Each row is a point on a tangle of strands that fork, close into loops and nearly touch. The rows are in no order.
Points whose rows are less than 58.8 apart are linked; no others are. Some points are linked to none.
tolu: [  6.9 -11.6 -10.0   6.7 -17.1  30.7  35.6 -16.7  -1.9  18.8   2.4  -3.0
  25.7 -12.8  -6.4 -14.7  35.1 -11.4  25.3 -34.9]
Kavom: [-33.4   5.3  -6.0   0.6   3.3 -22.9  -0.5  36.0  33.1 -29.8  18.8   8.4
 -47.2   7.6   1.2   2.1 -14.5 -17.1  12.8  26.8]
Gubav: [ 18.6   2.2 -26.5  14.9  -1.6   7.1 -17.5 -10.4 -10.2  34.0 -12.2 -16.4
  32.8 -23.1 -16.3  -8.9  12.0  22.6  -4.3 -13.1]
ruzes: [-18.0   2.8  10.3  21.9   6.0  11.2 -29.1  16.9   0.4   2.6  28.4   3.8
   4.2   9.7  -7.9 -11.6 -17.6 -20.7  14.0   6.4]
boz: [-11.0  14.0  21.6  -9.3   6.0 -18.1 -30.6  16.0   9.9 -26.2 -29.7   5.1
  -3.2 -20.4   5.9 -12.1   4.9   1.1  13.5  10.0]
sir: [ 19.4  -7.9  24.6  20.3  -6.7  29.2  -7.1 -21.1  -6.7  22.3  15.8 -11.2
  10.2  -8.3  -3.2   3.8  13.5 -19.3 -23.6  -7.7]
zamo: [-12.5   5.5  32.9   9.0  -8.4  26.5   9.8 -19.8   5.3 -24.3   4.2  22.0
   5.6 -37.4   6.3   9.8  23.0  -6.5  11.3   9.2]
koso: [ 22.2  16.1 -11.3 -12.0  20.6  10.2  15.5 -23.2 -22.8  21.2 -10.4 -14.6
  19.3  -2.8  -8.4 -11.0   6.0   1.6 -20.8 -23.9]
sul: [ -9.0   5.1  -1.9  13.5  -8.1  29.6  10.3   4.6 -12.1 -33.7   2.1  10.4
  18.9 -10.8   1.1  -2.6  30.4   3.7   6.2 -13.9]
Duget: [-20.9   0.0  11.2  -3.3 -11.8  26.3  -1.0 -15.6 -13.6 -20.5 -11.9  15.8
  18.5 -15.1  11.1  12.8  31.9  -5.9  12.9 -15.5]
dugos: [ 10.5 -13.0  11.5  19.4   6.1  26.5   9.0   2.3 -16.1   8.5  33.0  -4.6
  10.3 -11.6  -1.3  11.8  14.3 -20.3 -19.7 -26.9]
vad: [ -2.0   9.8  -5.1  -3.9 -20.9 -16.1 -17.3   7.9  12.9   3.3 -19.2  17.4
   6.8  29.5 -11.3 -27.9   3.9  -1.1  10.0  12.4]
Dakof: [  3.2 -13.6  -7.2   3.7  -9.5   5.8  10.3  32.6 -20.6   3.2   2.9   6.0
 -14.5  -2.9   1.1  28.8  -8.1   1.1 -13.6 -19.4]
Buvev: [  9.8  -9.6  -0.9   2.5   0.3   9.7  10.5  13.2 -25.6 -13.8   4.8   2.9
  27.4 -32.6   4.9   7.5  29.0  30.8 -14.0 -39.7]
Rir: [ -0.9  21.8  29.1  16.5   9.1 -12.0 -35.2   5.6  26.0 -12.6  -2.1  -3.3
 -16.9  13.9   3.0  -9.4   3.7   2.8 -10.5   8.5]
bobag: [ -5.4  -3.1  19.5  17.2   0.5  19.6 -36.6  -1.7  -5.3  19.4  21.5  -3.7
  15.0  -6.2  -7.8 -11.9   4.3 -15.1  23.2  -0.6]
Zirod: [-11.4 -13.6  -0.9   6.1 -34.0  -4.3  -1.3  29.4   6.0   1.5 -10.6  20.9
 -10.0  12.0  -4.3   6.0 -16.7  -7.4   1.6  12.4]
Kodo: [ 17.3  -3.5 -12.8  -7.3   0.6 -15.8   0.4   9.5  -8.4   7.6  27.6   7.7
 -41.1  23.8   8.9  27.5  -8.4  14.3  30.2  26.0]
Muz: [ -0.4  -0.2  -9.3 -29.3   9.4  -0.6   4.8   5.3 -10.5   1.4   2.1  -8.3
 -10.9  32.3   6.7  -4.7 -29.2  27.5  12.8  11.3]
logel: [  4.1 -32.3 -12.9  -0.4 -36.8  11.3  12.5  -9.8 -15.9   8.2 -13.0   5.7
  31.2   2.1   2.8  -7.4  33.0 -27.5 -14.4 -16.6]
nelo: [  2.2   7.8  -9.4   9.9  11.1 -14.2 -16.9 -22.7  24.8  -3.9  -9.2 -17.1
  27.2   7.8  -0.4 -33.3  -9.2  11.6   5.7  24.0]
zenel: [ -7.0   1.7  27.3 -25.4  18.0 -33.3  -4.5 -16.8   9.1  -3.3 -10.4  12.0
   4.8  -4.4   8.0 -13.1 -19.7   1.4  15.6  29.2]
giv: [-33.3  -1.9  16.0  -7.0   4.3 -37.6  -6.6  36.2  41.9 -24.5  -3.6   8.1
 -36.4   9.2   9.4 -12.9  -3.1  -0.1   6.1  22.2]
tusul: [ 15.1   0.3 -17.2  -8.2   6.8   2.6 -20.9   9.4   3.2  27.4 -16.3 -16.3
   2.8  14.5  -2.0 -26.7 -24.6   5.7   4.2   9.1]
Devi: [ 21.0 -11.8  -7.3  -5.8   8.1  14.3  21.8 -11.8 -15.1  28.3  13.3 -21.6
  28.2   1.0  -9.4 -18.5  19.0  -0.8 -23.7 -42.1]
Bop: [ -5.9  -0.8 -10.3   0.6  -4.8  -3.6  -6.4 -37.2  10.5  12.3 -13.5  -4.3
  40.2   1.6  -2.1 -12.6  -8.9   5.9   3.6  17.5]
biruv: [ -7.3  27.8   1.0   8.6  -2.3  -3.8 -14.7 -13.1   5.4 -21.2  -8.9  18.7
   9.1  28.4  -0.3   8.5  18.2  13.0   9.1  -3.4]
Rolu: [ 23.1   6.3   8.3  12.1  21.4  14.7  -6.0  -3.0 -27.3  -3.1  16.2  -9.1
  10.9 -24.1  -4.1   0.6  -4.3  16.3  -7.8  -8.7]
legu: [ 11.6  13.7   2.8 -14.9 -22.2 -14.1   7.6   8.8 -23.3  13.4 -11.6  18.8
   0.5  -5.4 -29.8 -21.4  -1.4  17.3 -11.3   3.4]
zis: [ 25.9   8.8  -0.8  13.1 -10.8  15.2  20.8  -4.5   4.9  12.4   6.5   9.5
  -2.1  25.5  -5.6 -11.6   9.2  13.0   6.6  -5.6]
giled: [ 18.2  -4.4 -28.4  24.0  -9.0   9.0  18.2  16.5   0.7  12.4  -9.5  -4.4
   9.6 -16.8  -4.0  18.3  26.6   6.7   7.8 -54.8]
somap: [-19.1  24.7  15.5  -5.2  24.8 -11.6  -8.2  -5.0   5.2 -25.4  -7.2  10.5
 -24.6  -8.4   5.5  27.9  -5.2  -0.8  17.1   6.0]
parap: [ -6.0  -9.4   7.3  12.2  -0.8  -7.2 -12.1  -3.3  36.5 -25.0  -4.0  -3.6
  19.0  12.9  16.5 -16.5 -12.0  21.7   7.0  29.6]
vupav: [  0.5  -3.6   8.7   6.5  -9.9   5.6  -7.0  13.0 -10.7  18.7 -14.8 -12.4
   4.6 -26.3 -12.5   1.8 -22.1   8.0 -33.1  -1.5]
Vus: [ -8.9 -11.8  17.7  -4.2 -25.2  27.0  -4.0 -29.6 -15.2   2.9  -2.6   3.0
  25.5 -10.0   3.0  -6.2  46.5   2.9  16.5 -19.9]
boro: [ -4.8 -19.1  17.9 -15.5 -17.4  13.6  24.7  -1.2 -10.1  -2.9 -10.1  18.5
   3.8  -0.4   6.4   9.3  -8.0 -22.3 -22.2   2.7]
kov: [  7.2   3.0  15.0 -29.4  -5.6 -34.7  11.2   1.1   6.1  -5.9  -5.4  14.3
 -26.1   7.8  -1.4 -14.7 -18.4  12.0  16.0  31.3]
Kopas: [  0.8  15.1  -2.5  -1.3  18.6   8.3 -11.9   9.0   6.0   4.0  11.5  -6.4
 -13.6  31.0  -2.5 -10.9 -13.2  28.0  30.6   4.5]
Telok: [-19.8  28.1  29.3  -9.4  18.3 -17.1   1.0  -0.9  23.0 -13.0 -12.2   8.4
 -32.7   2.3   1.5   2.4  -2.8 -25.9   8.1   3.6]
gonab: [-20.4  -0.1  17.6  -5.5   4.5 -19.5 -15.9 -12.3  40.1   5.4 -16.8   0.4
  -5.5  37.0  18.6   7.0 -10.7  -0.1  -4.3   8.9]
muda: [  0.2  15.0  -4.3   6.6   6.3   3.6  -1.5  24.3 -24.4 -36.8  26.8   7.9
 -24.9   2.9  -1.1  10.0  -1.7  -1.0 -17.3  10.4]
Sopud: [ -1.1   5.6  12.7  -8.8  22.6  -5.4  -3.4 -14.5  -7.6 -14.8  -6.4  10.5
   5.3  -0.4  11.3   8.2 -12.9  -7.3  12.7  13.7]
vob: [ 19.4  25.8   0.0   3.2   9.5  -9.7  -4.4 -35.0  16.2  20.6 -11.8   1.4
   8.5   7.6 -17.3 -32.3   7.0 -20.3  12.5  19.5]
Pep: [ 28.4  -2.9 -12.5  20.7  -1.4 -17.2   1.1  -2.6 -18.9  19.3  10.0   8.7
  -1.6  -8.2 -11.4  18.3  -8.7 -12.5 -14.1   6.7]
gurev: [  8.4  -1.2 -30.0 -26.0  14.2 -11.1  18.2   9.5 -30.5   5.7   4.7  -8.0
 -21.6   8.6  -1.1  13.7 -19.9  33.8  17.9   5.5]
takom: [-37.0  30.2  -8.7  -8.6  22.0   0.3   9.2   8.3   5.0 -27.9   7.2   8.8
 -32.6  -2.3   0.6  25.1 -17.0   4.6  23.4   2.9]
gud: [ -0.3   7.4 -15.6   4.1  -2.9 -14.6 -11.9  -9.4   3.4  18.4 -14.9  -2.7
  -4.7  19.6  -6.1  20.8 -21.0   7.0 -28.7   5.5]
kadu: [  7.4 -12.2 -11.6  10.7   6.0   8.8   6.1   6.9   4.6 -40.7   9.9   2.5
  -7.9   0.2  24.3  22.2 -15.1  12.4  -6.9  31.1]
zeg: [-22.0  -2.7  17.8 -19.7  -9.0  19.1  17.3   8.3  -1.2  -3.3 -11.0  14.5
 -11.3  15.9  10.1  13.0 -10.4  -6.3  -4.4  -7.6]
mitem: [-18.2  -6.1   8.9  -7.8  -5.4  14.3  14.8  29.6  -6.8  -5.6  30.4  19.8
 -19.4   0.4  -4.4  -5.9 -26.1   6.8  10.5  16.5]
Zino: [-14.3   1.6   8.6  10.9  -0.8  23.7   1.1   6.2  -1.0   1.1  -1.4 -14.6
   6.9 -37.2  -8.8   9.7 -15.2 -13.1 -15.4  -5.8]
Furuv: [  6.4  -4.7 -23.0  15.8 -14.3  19.3  22.6  -3.0   8.4  29.5 -18.5  -9.4
   5.4  -8.2  -9.9  11.6   4.3  -7.1  -2.2 -31.2]
Dital: [ -3.9 -12.7  14.9  16.3 -18.5  15.5 -28.0 -20.5  12.5   4.9 -12.2  -7.1
  16.7  -9.5  14.3   8.0  11.3  -8.8   3.5   9.4]
gevu: [  5.8  10.0  15.1  -3.0  -8.6   0.9 -28.6   9.8   7.9   8.9 -36.5 -15.5
   1.0 -23.0  -6.7 -12.7 -11.4   9.0 -17.0   9.1]
baf: [-19.9  12.4  -5.3  24.1  -1.3  10.8  -5.6  27.3  -1.7 -34.3  10.7   8.4
  -8.2 -11.3  -9.5   4.9 -11.2 -14.3 -10.7   6.9]
Gov: [  4.4  13.0  13.4   1.8  -5.1   8.8 -15.1   9.1 -27.5  24.0   9.1   8.4
   2.2  12.4 -17.8   2.6   4.0   2.1 -26.3 -24.6]
mun: [-14.1  -1.0  10.1 -20.3 -11.5 -17.3   2.9  13.7 -18.2 -11.5  13.0  14.9
 -31.2 -10.2  -3.2  37.6 -19.8  11.7 -20.0  22.5]
rino: [  7.8  -4.6 -11.8 -19.3  26.6   5.6  44.1   2.5 -32.4 -12.9  28.9  -0.4
  -2.7  12.6   7.9  10.9  -1.6  10.5  -7.3 -28.1]
sina: [ 16.1 -22.6 -18.8   5.3   0.1   8.9   2.6 -26.5 -11.2  19.8 -15.3 -16.3
  35.7 -11.6  10.9  22.6   9.3  11.3 -24.9 -23.2]
disov: [ 20.3  18.7  -9.2   5.8   6.6   3.3  11.7 -42.7   2.6  38.1  -4.4   5.7
  16.2  -4.5 -16.2  -6.8  10.9 -15.9   9.3   0.8]
sume: [ 20.2  -8.2  -8.0  -3.5  11.3   3.9  46.1  15.2 -25.6 -13.8  38.2   9.0
   3.4   6.1  -1.1   0.0  18.2   3.8 -24.6 -34.7]
dut: [ -8.3 -25.3  -6.8  -6.8 -17.1  32.0  39.6  11.9  -0.6   3.5  -7.6  -2.7
  19.1 -23.6   8.0  -2.1  22.3   0.3  13.6 -36.5]
kad: [  9.3 -11.6  -7.0  15.7 -10.1  -6.4  -3.7  -4.0  15.3 -29.2 -11.9   4.0
   8.8   6.5  18.4  12.2  -8.5  18.4  -3.2  26.7]
Bor: [ -3.2 -15.3   8.3  -4.7 -31.0  10.4   5.1  -4.9  -8.9   2.2 -25.1   0.0
  19.5  -4.1  -1.6  -8.0  11.4 -29.4 -27.1  -0.6]
dalum: [ -8.5 -18.3  -5.1  25.9 -12.9  23.1 -28.5  -4.9 -17.7  21.0  21.7 -16.9
  27.4 -23.5 -11.5 -10.4  16.0  -8.1  12.6 -10.6]
sonok: [ -1.6  10.8  33.4 -17.3   9.2  -6.3   0.9  -1.2  30.2  11.2 -14.7   1.5
 -25.6   8.4   0.4 -11.1  -9.4 -21.3  21.7   8.1]
vefi: [ -0.5 -12.1 -11.7 -25.3 -19.6   1.1  22.8  29.2  -6.2 -25.3   0.5   8.5
 -40.0  13.4  15.0  15.4 -12.4  21.8   3.8  24.4]
zuta: [  4.0  19.6  20.5  -1.9   0.6  -2.4 -33.7  25.7  -4.8 -23.0  -9.4   0.5
 -24.4   2.4  -1.8  -3.5   5.4   5.8  -5.2   3.6]
vage: [ 26.0 -13.6 -28.3   9.4   1.6 -15.4  13.2  -9.3 -21.6  13.3  -3.4  -7.6
  30.0 -13.3   1.0  18.4  11.9  -0.1 -37.5 -25.7]
gug: [-15.8 -17.2  10.9  -1.7 -19.6  35.4 -16.2 -50.2  -4.4   0.5 -12.0 -29.5
  18.2 -18.4   5.4  -3.5  38.1   5.2  -3.5  -9.0]
Geru: [ 16.3   9.4 -18.6  13.5  -7.3   3.2 -24.0   6.7  -0.6  24.3  -7.1  -6.2
  15.0  -0.4 -15.8 -18.3  -8.1  27.1   1.6   3.3]
Gepig: [-12.7   2.3  15.5 -16.1  14.8 -44.2 -31.1   0.7  41.5  21.1 -23.7  -2.8
 -17.4  34.6  12.5 -14.4  -1.1  -6.3 -10.7  10.2]
bazim: [-10.1   7.6  11.2   1.6  11.5 -26.5 -19.3 -21.1  37.9  -3.4 -23.2  -6.7
  14.2  -0.4   2.4 -39.3  13.2 -27.3  28.9  14.4]
busan: [-25.4   6.5  11.2   0.4  -0.2   4.4 -18.2 -24.2  21.2  -9.6 -13.2   8.9
  20.4  35.4  16.3   4.2   3.6   3.8   6.4  -0.8]
zuze: [-14.8  24.1  -6.6  -4.3  24.6 -38.1  -5.1  10.3  16.6 -16.5  -4.3   2.4
 -15.8  10.6  -6.2 -22.9  -7.1   3.1  42.6  16.2]
ber: [  5.4   9.6   7.5 -27.3 -11.0 -20.3  21.0  10.7  12.5 -20.0   0.9  -0.3
 -50.9   9.2  -0.1   0.9 -11.7  26.8  12.1  29.7]
gev: [-15.1 -16.2 -26.9 -22.1 -13.1   9.1  22.1  38.9 -14.9 -24.2  26.9  11.0
 -42.9   3.6  20.3  31.9 -10.5  11.8   0.5  15.7]
devu: [ -6.4   2.1  11.3   4.6 -18.0 -15.5 -20.4 -11.7  33.9  -6.3 -30.4   9.0
  11.8   9.0   7.2 -23.2  18.8 -12.9  18.3  14.6]
mul: [  2.3  21.2  -1.8  -7.6  12.8  -6.3 -13.7 -43.0   4.5  21.7 -18.2  -8.0
  23.1   0.1  -3.5  -3.3  -7.9  13.2 -16.6   6.3]
doni: [  3.6  18.4  -1.5  22.0  -4.8  15.1  -6.8  11.0  -4.7 -24.0   0.9  15.5
  -2.5   4.5   1.0  13.4  21.4  19.6  12.0 -10.7]
gan: [-14.5  17.0   6.2   6.5  24.5 -38.3 -15.9  -6.4  32.2 -10.7 -11.5  11.1
  -0.3   3.7   1.0 -24.4   7.8 -16.1  43.1   8.9]
seriz: [ 46.8   5.8 -18.1   0.8  15.6   2.7  18.5 -29.6 -13.5  24.4  -3.1  -3.9
  13.5   8.2  -4.7  -3.3   3.7   0.4 -11.5  -1.7]
bal: [-23.0  -2.5  20.9 -23.5 -15.7 -13.2   7.6  21.3  -1.4  -0.7  25.8  16.6
 -41.6   5.3  -5.3  14.8 -24.4   8.4  -4.6  28.1]
mosaf: [ -9.5   6.6 -11.4  22.4   7.1  18.6   8.7  14.5 -18.9 -24.6  14.6  -5.8
  14.3 -29.2 -13.4   2.3  -2.5 -14.2 -29.0  -9.8]
Ketut: [ 19.9   7.5  -2.8  16.3  -2.9 -10.7 -14.8 -16.5   2.5  19.7 -18.5   3.2
   2.0  -2.6  -4.4  32.4  -8.4  -0.8 -12.8   8.7]
gubu: [-22.6 -18.2   3.1  -3.5 -10.0   7.1  -7.0 -26.9   7.7  -3.9 -10.0 -17.3
  39.8 -14.0   1.3 -30.6  -7.2 -15.7  11.3  25.1]
sobe: [ -7.4  34.0 -34.1  -8.1  21.4 -12.9 -10.1   4.1  -1.0  -0.5 -21.1 -17.9
 -17.7  16.0 -14.0  -6.7 -16.3   2.8   8.7  -3.7]
Megi: [ 20.6   1.5   7.6  16.1  -7.2  26.5  11.7 -15.9  -7.3   4.5  15.5   1.5
  22.6   8.4  -5.4 -11.4  20.8  24.0   7.0  -6.2]
nal: [-12.9  -7.0  19.0   2.7  26.9 -48.2 -28.0  12.5  44.4  11.8  -5.3 -10.6
 -18.5  15.3  13.8 -17.9 -10.2  -3.4   3.0  20.9]
Ravik: [  0.4   1.9 -23.0   7.2   4.0 -21.5  -0.4  19.6   0.7   1.3  11.7   2.8
 -24.5  -4.4 -12.8   8.0 -30.2  -8.3  30.7  21.6]
mivif: [-23.5  10.9 -16.0  -5.9  26.4   8.2  26.0   9.0 -14.3 -24.2  14.0   8.8
  -9.3 -16.7   4.6  24.8 -24.2  -0.7   8.9  -6.4]
Nif: [ 12.6   2.3 -28.2  -5.2  12.1  -4.7  12.7   3.6 -23.0   5.8  -9.3   2.2
  -3.8  -5.6   0.0  23.7  -2.5  30.3  16.2 -18.0]
Mak: [ -7.7  23.4  -9.3 -12.4  12.3 -24.1 -13.6 -23.3  12.5  13.0 -11.7  -7.7
  -2.1  23.8  -8.4  -0.3 -19.9  20.9 -26.4  16.1]
Noba: [  3.9 -19.0  18.1  23.0 -32.7  19.1  -6.0 -37.8  11.9  11.8  10.2  -2.4
  18.7 -12.9  -0.6   3.7  20.7 -14.7  -5.4  10.7]
notuv: [ 21.7  -6.3  -9.4   2.8  11.9  13.6  25.7  16.8 -10.3  -8.6   4.0   0.6
 -18.5  -6.9   9.5   4.6 -12.0 -18.9  15.4   3.4]
Vek: [  2.7  32.2 -24.8  -8.2  34.7 -30.9  -9.4   0.6   4.7  -5.7  -2.8 -15.8
 -32.9  20.7  -7.5  -4.8 -15.9   5.7  33.5  12.5]
sapag: [ -4.3  -8.5  -2.6  -9.0 -14.2 -18.0   2.9   2.4  -6.4  -1.0   0.3   4.2
 -19.7   9.2   4.8  35.9 -24.5  -3.5 -30.0  19.8]
naf: [-13.3  12.1  25.2   6.5   2.5 -36.0 -21.5  25.8  33.4 -23.4  -1.2  -3.2
 -36.9  11.0  -0.9 -12.9   2.6   6.0 -17.5  22.4]
Bebik: [ 10.0 -40.6 -18.9   0.1 -19.3  -8.0   4.9 -28.8   4.6  30.5  12.0 -24.8
  31.4 -37.1  -5.6   9.4  55.2  -0.8  -7.8 -54.3]
fezu: [ 14.9 -25.5 -16.2   1.7  -4.3   9.9   6.5 -24.8  -4.2  38.4  -4.6 -16.0
  30.8 -16.3   8.7  17.0  36.3   4.8  -1.7 -48.9]
rek: [ -0.7 -22.6 -10.2   0.2 -12.6  21.3  38.9  14.7  -2.8 -23.8   2.1  35.0
  -2.5  -9.9  25.7  26.2  13.4   2.3   1.6 -11.2]
migit: [-10.0 -45.9   0.6  -6.4  -6.7  13.6   7.0  -2.1 -23.2  11.3  10.1 -21.1
  38.6 -45.6   6.3   8.4  27.1 -21.0 -28.5 -42.9]
gapi: [ 15.0   7.3 -17.1   1.6  11.7 -43.3 -23.2 -16.9  24.3  15.4 -15.2   6.8
  -3.5  23.3   1.3  -7.2  -8.6 -17.2   8.7  30.4]
gir: [ 18.6 -24.7 -21.1  13.6   3.2 -10.7  13.9   2.5 -24.9   8.0  14.6   6.7
  24.4 -11.0  -0.7  16.5  -1.6  -4.2 -14.4 -10.0]
detu: [  4.7  -3.6   6.9 -25.8   8.4  -5.9 -16.9  12.3  -9.3  18.4  -8.5  -5.3
  -9.5  19.9   5.4 -13.7 -27.0  -2.3   3.8  11.5]
Nazus: [ 22.3   9.9   9.3  12.7  20.1   8.0 -13.2  -7.8  -5.9   1.2  15.2 -16.3
  -3.4  -1.7  -5.1 -16.4 -12.8   4.3  -7.2  15.3]
Lunup: [ 22.6  -1.5   3.5   1.2  -8.4  -4.6  12.4  -2.9  -1.0   9.1  13.5  22.4
 -18.6  23.2   2.3   8.5  -6.1   6.3  23.2  16.8]
fubo: [  0.9 -23.5 -27.3  27.6 -11.3  14.3  14.7   9.9  11.4  15.5  11.3 -21.2
  26.9 -30.7  -7.3   1.3  28.7   2.7  -5.5 -53.2]
siz: [ -0.8  -8.4  12.0   7.4  13.0  17.6   8.9   6.3 -23.2   8.1  43.7   3.7
   6.7  13.4   1.8   5.3 -14.9  -8.0 -18.4  -7.7]
Kifa: [ -3.7   4.7   8.7 -25.6  23.2 -23.3  -8.2  13.6  27.3   3.3 -18.0 -12.3
 -44.1   9.4  13.9  -5.3 -18.5   0.0  27.6  11.5]
mut: [-13.4 -11.6  17.6  11.5   3.3  30.2  -2.0  -7.4   0.6 -12.9  27.6  10.3
  10.2  13.1  17.3  11.0  -8.1  -9.3 -13.7   9.9]
Bomiz: [ 15.3  17.7 -22.3 -14.9  17.5  -6.2  16.9  -4.8 -25.7 -17.5   8.1 -18.7
 -14.2  29.4  -6.3  -7.0 -10.1   7.0 -19.7   2.2]
Poput: [-13.8  13.4  26.8  -6.4  -0.4  -4.9 -27.2  -2.9  19.1 -14.0 -35.4 -12.6
  10.4 -29.7   1.2 -12.2  -0.9  15.1  -5.8  11.1]
muma: [  8.0  30.9   7.4 -10.8  14.4   0.2  -2.5 -10.0  -2.2 -19.4  -5.8 -14.1
 -23.7  27.5  -2.2  -3.1  -4.1  -4.6 -20.9   3.3]
ran: [ 12.8  11.5 -13.3 -17.2  22.5  11.6  33.5  -5.8 -24.2  -9.3  -3.2 -14.2
   0.4   7.4   0.2  -9.5  -7.6  12.6 -10.2 -15.8]
mego: [-13.5 -17.9 -20.5  -8.6  -7.6  16.9  21.9  34.2 -10.7 -24.6   5.5  35.2
 -18.3  -8.5  24.8  31.0  -4.9   1.0   6.9   0.9]
zabo: [  6.6  17.6   5.8 -13.7   3.4  -9.0  -3.4  14.0 -37.6  19.0   3.1   5.2
 -14.5   3.9 -26.3  -4.4  -6.5   8.4 -13.8 -11.3]
Tatot: [  2.5  -3.4   5.1  -1.6   3.9  -3.1  41.1  -5.6 -24.0  -8.3  19.2  19.4
  10.6 -11.4  -7.5  23.7  18.6   1.7 -31.2 -34.9]
pup: [ -9.0  10.2  39.2  13.3 -11.9   2.9  -8.6  -6.9  21.3 -26.3   4.1  19.5
   4.7 -17.6   2.9   0.1   9.0  13.6  -3.4  17.9]
deta: [ -6.8  -5.1 -11.2  15.8  -7.4  22.2   6.4  -8.5   3.7  14.8 -14.0 -14.3
  11.6 -34.3  -5.7  11.9   0.7 -16.7   8.8 -15.9]
Pagez: [-21.8   1.7  27.5  -2.7   6.6  11.8 -11.0  26.8  -0.1  -8.3  35.1  19.9
  -8.8   1.0   0.8 -13.0 -16.3 -11.8  13.0  12.9]
solam: [-12.8   5.4  30.4  -8.7  -7.8  20.1   2.7  -0.2  24.1  11.4 -18.1  -4.6
 -10.3  10.0   2.3  -8.8  -7.2 -22.1  -6.2  -0.7]
Zal: [-11.6 -53.4 -12.6  -4.0 -12.8  15.6  -9.5  -5.6 -22.2   8.2  20.5 -27.3
  25.5 -55.6   4.2  -1.2  46.8 -17.0   2.0 -42.3]
Govut: [  9.3 -26.0 -18.5   2.2 -11.6  -8.6  27.3  21.7   3.8   9.7  19.3  -9.3
  33.6 -32.6  -9.3  -4.2  31.3   7.8 -11.6 -59.5]
nog: [  7.3 -19.6  -8.6   4.6  10.1  20.6   2.6  -1.5  -5.9  30.5   1.3 -14.7
  12.3   9.2  10.3  -2.6 -18.8 -24.6   2.1  -9.9]
nedu: [ 13.3   0.1 -19.9   6.4  11.0 -27.7  -4.9  -0.1  14.2  11.3   3.9   0.2
 -17.9  20.9  -1.4  -7.0 -26.9 -24.5  21.9  26.0]
Lale: [ 23.2   8.3 -34.9  13.7   9.2   4.7  16.2  18.8 -17.5  -2.7 -10.6  -6.5
  -5.4 -13.3  -7.4   9.4  15.7  13.2   7.1 -32.4]
dag: [  7.4  13.5   8.9  -5.2  -5.5  11.6  13.2 -10.9  12.4   4.7 -15.6 -10.5
  -8.4  27.2  -3.9 -13.3  -5.1 -16.1 -26.9   3.5]
rabeb: [-12.7   7.0 -16.9  -1.2  -0.9 -42.7   7.8  14.4  15.1 -15.1  28.6  -2.3
 -40.5   9.2 -11.4   2.4 -19.2  -3.0  23.7  38.7]
lizu: [ -9.8   8.2   9.6 -11.0   6.9  15.2   3.0  -0.5 -15.5 -21.7   8.6   2.3
  17.7  25.7   1.1 -31.8  -4.1   7.4  -1.4   4.3]
Gen: [-10.5 -33.5 -13.1  15.3 -21.5  22.4 -19.6 -12.4 -16.8  26.0  13.1 -29.1
  20.2 -43.9  -7.7  -0.7  32.6 -12.5   9.8 -27.0]
zozup: [ 27.7  18.0  19.2   9.9  11.3   2.1 -39.9 -12.7  15.0   9.7  -3.4 -13.0
  -3.9  16.4   2.5 -15.8   8.1  -7.4 -13.7  12.2]
nedas: [-21.5   5.4   8.3  11.3  -0.6   7.7 -18.2  15.8  18.8 -15.2  11.7  14.0
 -21.9  25.1   9.4  23.2  -7.0  -1.6   5.6   6.1]
zap: [ 14.0  14.0   8.0 -28.3  23.2 -34.0 -26.1   4.5  -8.2   5.6  -1.2  -8.7
 -13.4  22.9  -6.4 -30.0 -18.1   6.7   3.5  23.9]
foga: [ -1.7 -25.7 -11.8  -2.6 -22.3  10.3  36.8  11.0  -4.9  -7.5  -6.4  15.7
  20.6 -18.8  13.3  20.2  27.7   0.0  -3.5 -33.8]
sov: [-27.1 -15.2  18.7   8.7 -10.0  17.6 -20.6 -13.6  19.8 -15.2   6.7  -6.7
  25.6  -8.1  13.9 -14.6   3.2 -24.0   9.2  19.6]
Ginem: [  2.7  -4.6 -13.2   5.5 -25.7  -3.1   4.8  12.5   0.2  -4.0 -13.0  14.6
   8.3   8.3  -9.3 -19.1  -6.8  -4.8  15.7  11.8]
sadef: [ 13.7   2.7  10.9 -26.1 -22.9 -21.8  10.8   4.7  -2.0  20.5 -16.3  11.2
 -23.5   6.2 -16.9  -5.6 -15.4  11.8 -14.3  18.0]

How many points has the smallest loop of links through each point below? Write none if it is on no loop.
deta | none
Vek | none
Lunup | none

A piece is two or more points that can be reached from each other along the links. Count, over all rows, the pieces, the separate loops (a circle has one, a figure eight two, a Y none), the forks (points with three links) and the tips (points with one).
pieces | 6
loops | 0
forks | 14
tips | 26
